Each row is a point on a landscape with many valleys, with its height.
A ball rolls from a point to the lowest of its 2 nearest points, and stops where none of them is lower. Distance is the straight distance between rows; heights are no part of it.
Z807: [ 11   2  22  67  13   1  33  15 -13  28  13 -13   1 -15 -12  26  11  14
 -21  -7  32  28  -3]  height 3.86
Z97: [ 35   6 -12   4  -2 -12 -22 -17   8   3 -35  10  -8   5  20  -5 -37  21
  26 -13  36 -46 -17]  height 6.31
Z195: [  3 -18  -4 -22  20   3  32   1  14  -9   7  -8   0  37 -17 -22 -24  13
  26  25 -25  10  25]  height 5.95
Z524: [-32 -36  11  -4  -4 -23  37  15  -2  11  -6  22  -3  32  -4  10 -11  -6
  -1  16 -12  67  21]  height 5.29
Z617: [-13  10  14 -53  22  37 -37 -22 -17 -32 -11   7  22 -18  18 -16 -16 -14
 -15   8 -12  60 -26]  height 2.55
Z190: [ -9  25  20  -9 -17  -3 -14  -7 -15   8  10 -38   3  -5 -11   5  47 -22
  -5  -9 -26 -31 -15]  height 2.10
Z734: [ 20   1   7  16  30   4 -20  -8 -38   6 -14  10   3  31  -1  -2   4  -8
  -3   5  19  43   2]  height 4.55
Z962: [-23  10 -11 -33 -28  18  -7  -8   6   5  27 -13  -1  16 -18  19  17   9
   8  25 -15  -7  20]  height 7.64
Z213: [-15 -27 -14 -23   1  11 -19 -13 -22  -5  12  27 -17   8 -22   9  -7  20
  15  38  -7  27   3]  height 4.82
Z751: [-10   0 -23 -12  -3  18  14  15  22  -3  25 -24 -13  24 -10  11  16  10
   2  16   6 -32  38]  height 7.53
Z675: [-13 -24  25 -41  19  16 -11  11  -3 -31  15  24   5   6 -15  -5   2  23
 -13  29 -17  48  29]  height 1.62
Z590: [-24 -22  -2  -1  10   1  -4  28 -16  11  21   2   4  -8   1  31   7  -4
  -8  12  -3  54 -10]  height 5.97
Z766: [ 11  21 -30  -9  18  13 -14 -30  15   5   4   7   4 -22  40 -19 -16  28
  -4   2   3 -30  24]  height 2.77
Z167: [ -8  27  13  76 -19  -4  14 -11  -6  28  -2 -12 -30   6  -9  32  11 -25
 -22 -24  45  -2  11]  height 8.09
Z497: [-37 -16  -4  21 -13  -5  40  21   9  30  13 -32 -18  -1 -20  32  30 -11
  -7  19  17  15  11]  height 1.05
Z290: [-28   3  17  69 -29  -3  36  24   0  21  10 -25 -50 -13 -15  31  29  -6
 -23 -12  23 -28  -1]  height 2.11
Z594: [ 28   2 -13  19  -5  -6  18 -22  11  12 -11  27  10  10 -12 -18   2 -10
   8 -18 -14 -26  -5]  height 5.27
Z706: [ -1 -17 -10 -32  20 -15  -6   6 -14 -32   6  25  12   1  16 -27 -35  22
  24  19 -48  31  21]  height 5.02
Z456: [ 29 -17  13   0  23 -18  10  42  32 -14 -15  13  19  -2  -3 -13  -5   5
   5 -17  22 -21 -12]  height 7.11
Z919: [ 29  20 -24  10  -7 -19  10  -9  22   1  -5  -3  -6   6  10 -11 -38  14
  33  -8   7 -60  14]  height 6.51
Z347: [ 12  10 -25   6 -27 -16   7 -16  -9   5 -10  21  29   5  -1 -10   8 -26
  -2 -28 -29   4 -28]  height 5.48
Z437: [-23 -13  -2 -26 -17 -11  14   6  12   7   1  37  16  13   5   8   2  -8
 -11   8 -16  54  11]  height 5.15
Z600: [  0   4  -3  27   5  -9  -3 -28 -20  36 -22   6  11   3  20   6  12 -22
 -19 -11  23  29 -14]  height 8.40
Z230: [ -5 -22  12 -11  40  24 -21  25 -11 -24  11  21   8 -11  -1  -7  10  -1
 -27   5  -4  48  -1]  height 2.21
Z345: [ 15  63  -8 -10 -19  16 -15 -41 -10  -1  11 -18   8 -36  22 -35   6   9
   2   0 -40 -34   5]  height 3.67
Z169: [ 13 -25   3  11   9 -22 -20   8  11   5 -37   4 -14  -1   8  19 -23  15
  14 -11  60 -31 -15]  height 5.99
Z924: [ -1 -17   0  45  26 -21   8  32   3 -13  -9  16 -30  31  -2  10 -12  -5
 -11 -12  53   8  34]  height 6.90
Z305: [ -1 -17 -25 -17  20  17 -15 -10  -5  -5  16  13  -6   3   1  -6 -14  22
   8  13 -13  -6   2]  height 4.59
Z827: [ 13 -16   5  28 -16  -1   4  51  15  -2  -5 -10 -33   7 -21  34   5   8
   2  -9  55 -47  -8]  height 4.92
Z771: [ 19  19 -11 -18 -14  -3  12 -14   5  -6  15 -22  31   2  -9 -17 -11  -9
  25  -8 -45 -21 -17]  height 6.17
Z379: [ 19 -16  15  47  24  -1   5   1 -23  23  -7   2  -3  14 -19  15  -4  -4
  -9  -2  33  25  -6]  height 4.19
Z328: [ 22  38   1 -10 -28 -29   5 -21   0 -15  -8 -27  35 -11   4 -30   7 -19
   8 -26 -42 -36 -24]  height 6.34
Z662: [ -2   7  -9 -37  18  20 -34 -20 -28 -11 -14   7  16   7  31 -14  -1  -2
 -12  20   5  42 -11]  height 3.81
Z359: [-20  21 -10 -44 -33  29 -14 -26  13 -14  22  24  15 -46   4 -14  10   7
  -4   3 -43   2  -9]  height 4.56
Z78: [ 47  64  14  -3 -14   2 -10 -16  16  -8   4 -28  10 -60  30 -36 -23  23
   3 -20 -14 -64  -5]  height 2.47
Z429: [ -6  19   1 -40  -7  13 -16  -4  -3 -27  17  15  34 -32 -25 -12   0 -20
  11  -1 -37  34 -25]  height 4.54
Z890: [ 44  38  -8  -5 -11 -12  11 -14  24 -10  11 -22  35 -36  21 -33 -44   9
  15 -27 -30 -38 -10]  height 1.84
Z865: [-11  25 -13   2 -18   5 -24 -12 -14  13   9 -18  -6  24  -6  27  27 -11
   1   5   9  -8  19]  height 7.78
Z315: [-17  15  27   6 -18  11 -10   5 -23  20  19 -28   6 -26 -23  26  46 -21
 -13   3 -16  16 -27]  height 2.98
Z301: [ -4 -10  -8 -28  21  18 -12   2  11 -11  18 -18  18 -17 -15  -3   4  -1
  12   7 -19 -17 -18]  height 4.10
Z809: [  7  36 -28 -23  -9  19 -16 -36   3   3  22   3  22 -29  23 -23 -14  21
   7  15 -27  -5  19]  height 3.27
Z312: [ 16  -8  42  -6 -42 -14  25  25  35   7 -33 -15 -19 -10 -20  -7   4  11
  18 -15   7 -73 -39]  height 4.18
Z367: [-14  -4  -3  19  -7  -1  -1  -9 -24  16   8  25 -18  28 -23  21  -2  -9
  -2  12  14  50  22]  height 4.85
Z947: [  5  -1  -8  -9  26  11  -2  29  16 -17  15  23  22  -7   5  -7  13 -10
 -15 -10  -7  11   5]  height 2.79
Z715: [ 15   9 -15 -25  22  -6 -14  -6 -14 -26  16  27  32 -10  -8 -31 -19  -1
  25  10 -35  34  -7]  height 4.89
Z607: [ 35  17  -6  -6  34  10 -29 -11 -33  -4 -25   5  10  16  23 -24  -2 -11
   3   8  24  21 -20]  height 4.58
Z287: [  3 -24   2  -7  22  -5  30  26  10   4   2   0   9  35  -9  -6  -4 -10
   6   5 -10  23   3]  height 5.85
Z244: [ 10  33 -11 -30   9  15 -26 -21  -5 -11  -9  -9  34   3  41 -14   0 -15
 -13 -10  -4  12 -18]  height 4.73
Z550: [  4  -4  -8  10 -10 -16  17  19   2  12   6  -1  21  14  -9   8  12 -29
   4 -12 -18  12 -21]  height 5.69
Z995: [  4   6 -35  14   5 -13  12 -24  17  -5   3   3 -24  34  -9  -9 -44   1
  39   3   5 -30  32]  height 6.62
Z891: [-21 -43  -3   0  28  -8 -17   8 -36   5  -7   2 -13  14  20  12 -10   3
  -7  17   2  43   0]  height 5.75
Z548: [  9   1  -5  -8   4   5  16  21  42  -9   4 -22  -2  12   4  -3   5  19
   1  -2  23 -62  26]  height 7.43
Z632: [ 25   4 -20 -10   3  -2  36 -12  20  -7  18  -2  18   6  -3 -30 -34  10
  27   6 -39 -12   9]  height 6.04
Z310: [-24 -26   0  -5  -7  -9 -13 -10 -32  -3  -2  36 -36  25 -27  20 -21  10
  14  37   7  56  22]  height 5.00
Z697: [-20 -31  16  -5  20  -8 -20  -5 -40 -21 -23  41 -15  17  22 -17   4  12
 -16  22  -4  55  45]  height 5.17
Z579: [-15 -10   2  19 -20 -12  16  16   7  19   0 -25 -18  -7  -9  17  36 -15
  -2 -11  -1 -43 -14]  height 2.93
Z463: [ -8  22  -7  33 -10   0 -10  -7  -4  15  -4 -11 -15  28   5  27  18 -22
 -22 -20  43  -9  29]  height 7.95
Z826: [ 26  10  15  -9 -16  14  34  43  49 -17   2 -30 -21   4 -15 -11  15  21
   5   2  15 -70  -1]  height 7.33
Z99: [  2 -52   8  18  33  -9   0  17   6  14 -18  -5 -19   3   2  22 -16  14
  -9  -8  43 -13 -14]  height 5.66
Z928: [-29 -14  -3  63  -6   3  47  20   8  19  18 -21 -31  -4 -16  36  10  -7
 -18   2  42  12  14]  height 1.64
Z889: [ -6 -20  22 -28  15 -11 -15  -8 -29 -33 -13  35  -6  15  19 -26 -17  23
  10  36 -41  43  42]  height 5.08
Z769: [ 26 -14  21  -8  -1   0  32  58  55 -12 -18  -4  -2  -7 -16 -14   4  15
   8  -5  26 -43 -18]  height 7.23
Z702: [ 21 -20  17  16  41 -19   7  47   4  -9 -10   9   5  16   9  -1  -3   4
 -11 -14  32  11  11]  height 6.99
Z435: [-10  -2 -30  16  10  -9   0 -16   0  -2   2  18 -20  30 -17  -2  -4  -6
  18  13  20  -5  44]  height 6.71
Z712: [-28 -21 -13  21  20  -6  12   7  -2  -4   3  12 -25  30  -9   9  12  -1
 -18   4  42  16  54]  height 6.82
Z387: [ 10  -8  37  12 -46  -4   2  33  29   2 -33  -6 -27  -1 -30  10   6  26
  10 -11  49 -63  -8]  height 4.57
Z974: [-20 -21  30 -58  21  10 -31  -5 -13 -42   0  24  18 -17   3  -7 -16   9
  -5  23 -25  69  -2]  height 0.88
Z669: [ 12  35 -16 -22  -1   6  14 -28  27 -16  19 -16  45 -46  35 -35 -47   4
  -3 -27 -48  -5   0]  height 2.51
Z188: [-11   4   8  42 -22  -3  -3   6 -11  18  -6 -14 -41  -3 -14  24  33  -7
 -17 -14  33 -52   3]  height 2.29
Z375: [  0 -35  -3  -4  43  -1 -32  12 -28  -2 -20   1  -6  -2  46   6  -9  -1
 -16   0  19  22 -32]  height 5.40
Z523: [ -6 -17 -18  10 -16 -12  26 -13  -4  14   1  40  -6  22 -33  -3  -1 -15
  15  13 -18  34   5]  height 5.03
Z3: [-13  23 -11 -16 -17  15 -16 -35  -2   3   9  -2   2 -38   6 -18  26   5
   0   3 -43 -39 -12]  height 4.08
Z873: [-42 -25   6  31  13 -13 -11  -9 -33 -10 -14  31 -36  16  23  13  -9   2
 -26  11  23  67  46]  height 5.31
Z634: [ 26  11  34  -9 -28 -12  15   9  21  -2 -13 -30   2  -4  -9 -14   8  -2
   8 -29 -27 -71 -34]  height 3.79
Z227: [-33 -37  20 -34  -3   2 -20   8 -18   3   7  14  -2  -5   0  36  -8  19
 -12  29  -2  67  -7]  height 6.19
Z87: [ 15  34  34 -22  -6   3 -22  -6   8 -11  -5 -43  15 -18   2  -9  24 -11
  -1 -26 -16 -57 -28]  height 3.10
Z173: [-20  13   6  48 -20  -2  11 -29 -20  44  -5 -12 -11   3   2  37  11 -22
 -19 -10  24  34   0]  height 8.23
Z185: [ -5  -9  -2 -10  -1  11  20  20  30   3  11 -30  -2  -6 -15   0  23  -6
   9   2 -15 -45 -19]  height 3.47
Z598: [ -2  14  30  50 -12  14  19  10 -19  35  18 -21   1 -24 -16  26  34  -6
 -26  -9  -1  22 -20]  height 3.55
Z232: [ -9 -19 -15  25   0  -3   3  18   7   9   4 -17 -35  24  -6  37  -7 -10
   8  -5  35 -28  -3]  height 5.28
Z111: [ 20  23 -14 -12   2   8 -22 -20  14  -5 -13 -11  13 -30  38 -19   0  13
  -4 -10   3 -49 -18]  height 3.63
Z711: [-24   0  -7 -40 -18  16 -13  -9  17  -3  10  37  25 -17   4  -3  17   5
 -16   8 -23  29   3]  height 4.90
Z875: [  7  38 -24 -33  -6  14 -23 -38  -1 -20  -6 -15  38 -34  32 -27 -19 -16
   2 -20 -28  -1 -35]  height 3.94
Z845: [  5  -5  -6   5  -6 -15  -8 -11  -1  16 -11 -16   3  -8   4   7  14  -7
  11 -18   6 -49 -26]  height 3.68
Z811: [-35 -38  24  32   6 -25  30   6 -25   4 -10   8 -28  37   3  21 -36 -12
  -3  10  -3  69  27]  height 5.41
Z460: [ -4  18   6 -11  -9  15 -28  -9 -25   3  11  -6  26 -27 -24   2  26 -26
   0   4 -16  39 -33]  height 3.85
Z745: [ -8   0 -24   7 -23   3  45 -16  21   8   1  27  -4  22 -22 -21   1 -13
  15   5 -23  -6  21]  height 5.13
Z815: [  1 -15  -9  -6  19   9 -29  -5 -11  12  -9 -15   0  -2  21  16   5  -4
  -9  -4  18  -8 -32]  height 4.70
Z71: [ 39  35  13   0 -23  -8  -7  -2  27  -3 -13  -5   8 -25  11 -19 -11  29
  10 -23   2 -71 -10]  height 2.99

For each start below, name the point where the ball stops.
Z811 => Z766
Z771 => Z367
Z873 => Z315
Z865 => Z190
Z702 => Z190
Z169 => Z190

Call two points neighbours if one is among the 2 nearest of the other. Go from one point of each pair to the other, from neighbour to neighbour, staying as low as possible. Name the highest point that can't be avoided.
Z315 and Z974 => Z607
Z497 and Z367 => Z310
Z190 and Z890 => Z244
Z766 and Z890 => Z111
